A landscape with many peaks, sampled at points; each row gives a point and its height.
From any point a climber takes the steepest step (rise divided by distance) to one of its 2 nearest points. It stops when none of these is higher. Distance is the straight distance between rows; heights are no part of it.
rog: [  3  18  19 -28 -33   5 -21  16   5 -28  21  11 -31  -1 -50 -18   0   0
 -17 -32 -45  -4  14]  h=7.78
Kovo: [ -2   6  18 -27  -1 -23  26  14  16  24  41   4   5  -6 -21  29  23  -1
  27 -18 -50 -23   9]  h=5.23
noro: [-18   3  44 -33 -18 -38  -1   9  27  25 -23  17 -21 -27 -55   2  11 -21
 -41  21  -6   9 -19]  h=5.02
voz: [ 23 -37 -44   7  15  17  -2 -52  19  -2 -39  28  40  -9  32 -21 -34  33
  -2  49  34 -27   2]  h=4.62
Samas: [ -9 -32   3  11  -5  -3  19 -19  16 -10 -18 -26  -1 -20  47 -14 -14 -13
 -19 -33   3  30  27]  h=5.72
rubis: [  4 -41 -51  15  34  21 -21   5  -9  10 -31  13  -2 -26 -19 -33 -22  22
  -1  40  68 -19   3]  h=4.90
Boto: [-14 -14  25   8  20 -10  -2  26  -2  39  -8  11 -31 -15 -44   5  29  -1
 -12  51  25  -3 -24]  h=4.09
sivav: [ -3   0   9   3  18  -1  27   0   4  66   5   0  16  -7 -21  32  20  28
  31   5  -2 -33 -28]  h=4.33
Magis: [  1   3  -8  19  -2 -22   0  28 -39 -32  28 -12   9  27  10 -12  13 -24
  46 -27 -60   5  17]  h=6.50
Tup: [ 12  -6 -27   7  -4  -7   6 -17  39 -21  -2   1  12  -8  42 -21 -21 -10
   7 -48  12   1  37]  h=5.21
reref: [-22  21  84 -19 -24  -4   6  -4   4  -9  25   2 -25  -9 -37  26  25   2
  -5   1 -55  20  -3]  h=6.86
nug: [ -1  12 -44  11  15  -8 -31  51   6  -9  70  -9 -21  37 -10  52  -2 -52
   0 -44  56 -17 -12]  h=3.19
godaf: [ 24 -40 -51  22  37   9  -5 -18   1  11 -39  21  31  -2  20 -26 -22  19
  22  51  84 -11  -2]  h=5.37
vipi: [  2  -5 -15 -10 -14 -25  20  23  30  15  22 -39 -26  -3   8  33   9 -68
 -42 -46  35   0 -16]  h=3.30
nim: [ 16  19  21 -11 -44  34  -4 -40  -4 -45  16   3 -13   1   5   4 -24  57
   3 -17 -58  25   1]  h=4.32
kap: [-29 -29  47  -9 -28   9  19 -26 -12 -18 -16 -26 -21 -28  39 -26 -21  -3
 -36 -36 -36  28  24]  h=6.51
buguk: [ 15 -10 -17  -9 -41  30  11 -52  39   8  -8  18  16 -11   6  24 -21  70
  -5  23 -21 -19 -30]  h=0.32
rubid: [  7   1 -20   3   4 -18  11  20  -4   3  40  -8  12   5   6  25  16 -25
  45 -37 -39 -48  21]  h=5.78
Tob: [  4   0  -7   8  13   9 -13  12 -18  -3  -7  -8 -31  -3 -29 -32   4  19
 -20   3  48  13  11]  h=6.14
Zeso: [  6  -1   1  -1 -14  37  18 -83  17 -31 -22  62  31   3  39   1 -34  72
   2  60  23   4 -26]  h=1.32
bubon: [  3   5 -47  21  19  -7  -3  -2  19  -4 -18  12  28  16  52 -26 -13  -6
  23 -15  42 -17  30]  h=4.82
Siluf: [-24  -4 -24   0  18  25 -15  16 -39  30 -40 -15 -14  -7  -7 -31   1  27
 -25  30 -22 -13  -8]  h=4.21
zan: [ -5 -30 -36  -6  19  24 -20  18 -35  16 -35   1 -20 -15  -9 -54 -11   7
 -15  49  22 -14  10]  h=4.53
lof: [ -6 -10 -25  19  62  33 -31   7 -31  -5 -46   3  52  29  62 -34  -8 -31
  33  67  82  -5  -7]  h=5.34
Rut: [  7  -9   7  16  -4  14  15 -88  31 -26 -36  54  49   5  57   0 -25  34
  11  27  -6   2 -23]  h=2.08
Bibe: [-26  19  26   6  -8  -5  25  15 -33  22  -9 -36   4   2   8   8  29 -13
 -22  -5 -40  38 -18]  h=7.72
tof: [ 19  14 -25  16  21   0   1  13   2  10   8  10  60  22  51  11  -5  11
  68  -3  -7 -40  16]  h=4.81
dezo: [ 22 -62 -49  24  -2  -2  38 -30  26   1   1 -32   6  -5  41  42 -21 -16
 -25   8  73  19 -16]  h=4.72
sazo: [-16  19  15 -10   3  -1   3  10  -5  40   2   1   6  -9  -9  25  31  12
  17  -2 -47 -32 -29]  h=4.75
raret: [-14  20  86 -43 -24 -21  10 -12  16 -22  31  23  -7  -8 -48  30  29 -51
  -5  -9 -38  37  -4]  h=5.91
gar: [ 23  15 -44  29  19 -14   5  26  -8   6  39 -17  40  25  44  21   0 -31
  67 -28 -12 -31  25]  h=5.27
ramoz: [-21  40  56   1  -1 -21  -3  31 -20  14  24   7 -13  -3 -50  20  39   8
   6   9 -23   8 -22]  h=7.89
Kota: [-22  39  50 -47 -28 -21 -26   9   4   1 -28  23 -25   3 -62  -4   6 -25
 -52  17 -37  19 -29]  h=5.62
dosad: [-24   6  12  -7  18  15  -7  30 -19  40 -25  -2 -16 -20 -42 -14  10  17
 -19  55 -18  -6 -40]  h=3.85
pabir: [  5   5   1  15   4   5  29 -60  20 -21 -18  27  55   2  66 -12 -31   9
  25   5  -3 -13  14]  h=2.75
rusud: [ 15 -61 -60  26  16  -2  28  -2   7  26 -26 -40  27  -4  56  14 -19 -34
  -7  35  45   9 -19]  h=6.04
luf: [ 14  12 -46  21   2  -2 -16  19  15  -7  15  -9 -10  18   7  28 -12  -7
  -2 -26  88 -12   7]  h=3.71
Zor: [ -4 -13  24  -1 -16  12 -12  -8 -13 -16 -34 -18 -38 -16 -21 -51  -5  28
 -37   2  29  31  18]  h=5.82
lur: [ 19   4  39 -25 -12 -13 -16  12 -21 -45  61  17 -26  18 -73   5  26 -21
  24 -16 -60   0  21]  h=5.58
Gevok: [ 15 -15  -8  16   6   4  30 -21  33  50   4  -3  33 -22  27  52  12  28
  17  -6   0 -29 -13]  h=3.82
Vozo: [  5  -7  10   1 -17   4  10  -1 -23 -29  28 -17  -7   2   4 -12  -7  -8
   9 -32 -76  22  24]  h=6.66
kos: [ 12 -31 -29   6  -7  -3  16 -51  40   1 -38  31  21 -31  28 -30 -41  30
  -2   8  26 -16  20]  h=4.05
gok: [-45  25  -3 -11  23  -5 -45  65 -54  26 -42  -8 -25  -1 -38 -18  33 -24
 -30  27  -4  -4   2]  h=7.25
nasi: [  6  -3  24 -14 -28  36 -10 -24  -6 -11 -11 -18 -41 -19 -39 -22  -2  38
 -44  19  -8  24 -14]  h=5.36
kag: [  8  21 -12  14  14 -19  -7  35  10  -3  43  -8 -29   7 -11  34  14 -24
   4 -45  52   5   4]  h=3.46
Mirek: [ 30 -18 -49  34   8   4  19 -27  35   6   7 -12   4  11  32  32 -20  -7
 -14 -24  81   5  10]  h=4.04
gise: [-14   4  37   0 -34   6  -3 -20 -19 -38 -12 -10   0  -1  25 -26 -36   0
 -16 -22 -77  30  25]  h=7.58
Susal: [-41  45  11  -2  36  10 -48  52 -58  19  -7  -6 -15  17 -32 -11  26   1
  11  26  -7 -10   2]  h=6.83
kinim: [ 25  15  -7 -19 -29  -3 -21   3   0 -55  45  22 -29   9 -44 -25 -12   8
   5 -38 -19 -17  44]  h=7.06
kove: [ 23   8  32  20 -23  32   5 -57   6 -49  25  16  13   6  29 -16 -28  44
  19 -20 -21  33   8]  h=3.74
tus: [  7 -34 -43  14  -3  -2  33   3  24  13   1 -50 -14   3  43  34  -8 -41
 -37 -24  44   6 -20]  h=3.86
Dat: [ 21   8  29   9 -19   1  16 -21   7 -55  29   0  -1   3  29 -26 -11  10
  30 -42  -4  44  42]  h=3.29
Gifi: [ -2  16  61 -29 -11 -31   7  19  -9 -27  45  22 -18  16 -61   7  44 -44
   4 -15 -26  30  11]  h=5.24
dazi: [ 18  13 -15  -3   6  10 -23   6   8  31  16  19   4  -7 -25  10   5  28
  34 -14   6 -55  12]  h=4.13
remu: [ 13 -43 -38  28  29   9  29  15 -31  19 -38 -36  39  18  67 -11 -21 -40
  11  59  22  13 -29]  h=7.98
mumib: [ -1  -8   0  14  -9  14  26 -49  33  21 -13   6  45 -22  44  18  -4  33
  26   9   4  -7  -1]  h=3.32
neke: [-11  29   7  20  17  -4   5  40 -32  15  12 -30   4  18   8   6  28 -17
  15 -20 -46  16  -1]  h=7.12
suv: [  2 -20 -45  19  46  20 -14  19 -26  26 -38 -29  32  14  52 -15  -2 -22
  24  42  52  -8 -11]  h=6.33
Defa: [  8  17  13 -27 -48  33 -25 -18   6 -20  13   2 -33  -6 -16   4 -18  57
 -34  -5 -37  11 -15]  h=4.83
Suk: [-42  27   9 -32  26 -48 -37  70 -11  22 -37  10  -9   6 -37 -20  22 -46
 -31   6  -6 -10   0]  h=6.72
Doso: [-26  22   9  -2  13  21 -22  35 -35  12  -2  -9 -29   6 -36 -21   8  19
   1  -2  11   5  -7]  h=6.49
Lirod: [-14   2  20 -20   7 -43   0  26  21  32   4  10 -19 -16 -40  19  23 -33
 -25  18  38  -4 -16]  h=4.51
sorav: [-25   9  45   8  13  -6  17  25 -27  21  15 -24  -5   5 -26  11  42   2
  -6   9  -5  35 -33]  h=7.19
mepa: [ -7  10  -7 -19  -7 -56  -1  46  26   4  12  -2 -25   9 -13  30  22 -78
 -34 -50  16  -8   3]  h=2.97
munev: [-32  24  25 -41 -12 -35 -34  44 -16  -1 -46   2 -19  10 -53 -21  13 -49
 -58   2 -35  27   2]  h=6.19
mov: [ 21  21 -32   7  17  -9  -1 -15  14  15  28   6  32   7   6  17  -4  31
  56 -19  -4 -54  12]  h=4.42
sesoz: [ 31  -8   4   9 -32  49  10 -78  30 -28 -12  34  14  -1  26  10 -46  73
 -11  16  -5  15 -23]  h=0.73
tonok: [ 30 -11   6 -23 -18 -17  -2 -17   2 -67  51   9 -27   6 -40 -17  15  10
  25 -28 -54 -10  28]  h=6.34

Where does a climber stop that starts at each point below?
sesoz: rubid
Boto: gok
buguk: rubid
kove: gok

Call two points neighbours if one is among the 2 nearest of the other. Go from one point of each pair to the other, from neighbour to neighbour, staying as high as possible. Name the lowest point that can't be avoided.
rubid / rog: tof
gok / remu: dosad
gise / ramoz: Magis
rog / ramoz: Gifi
godaf / remu: lof
ramoz / Bibe: sorav
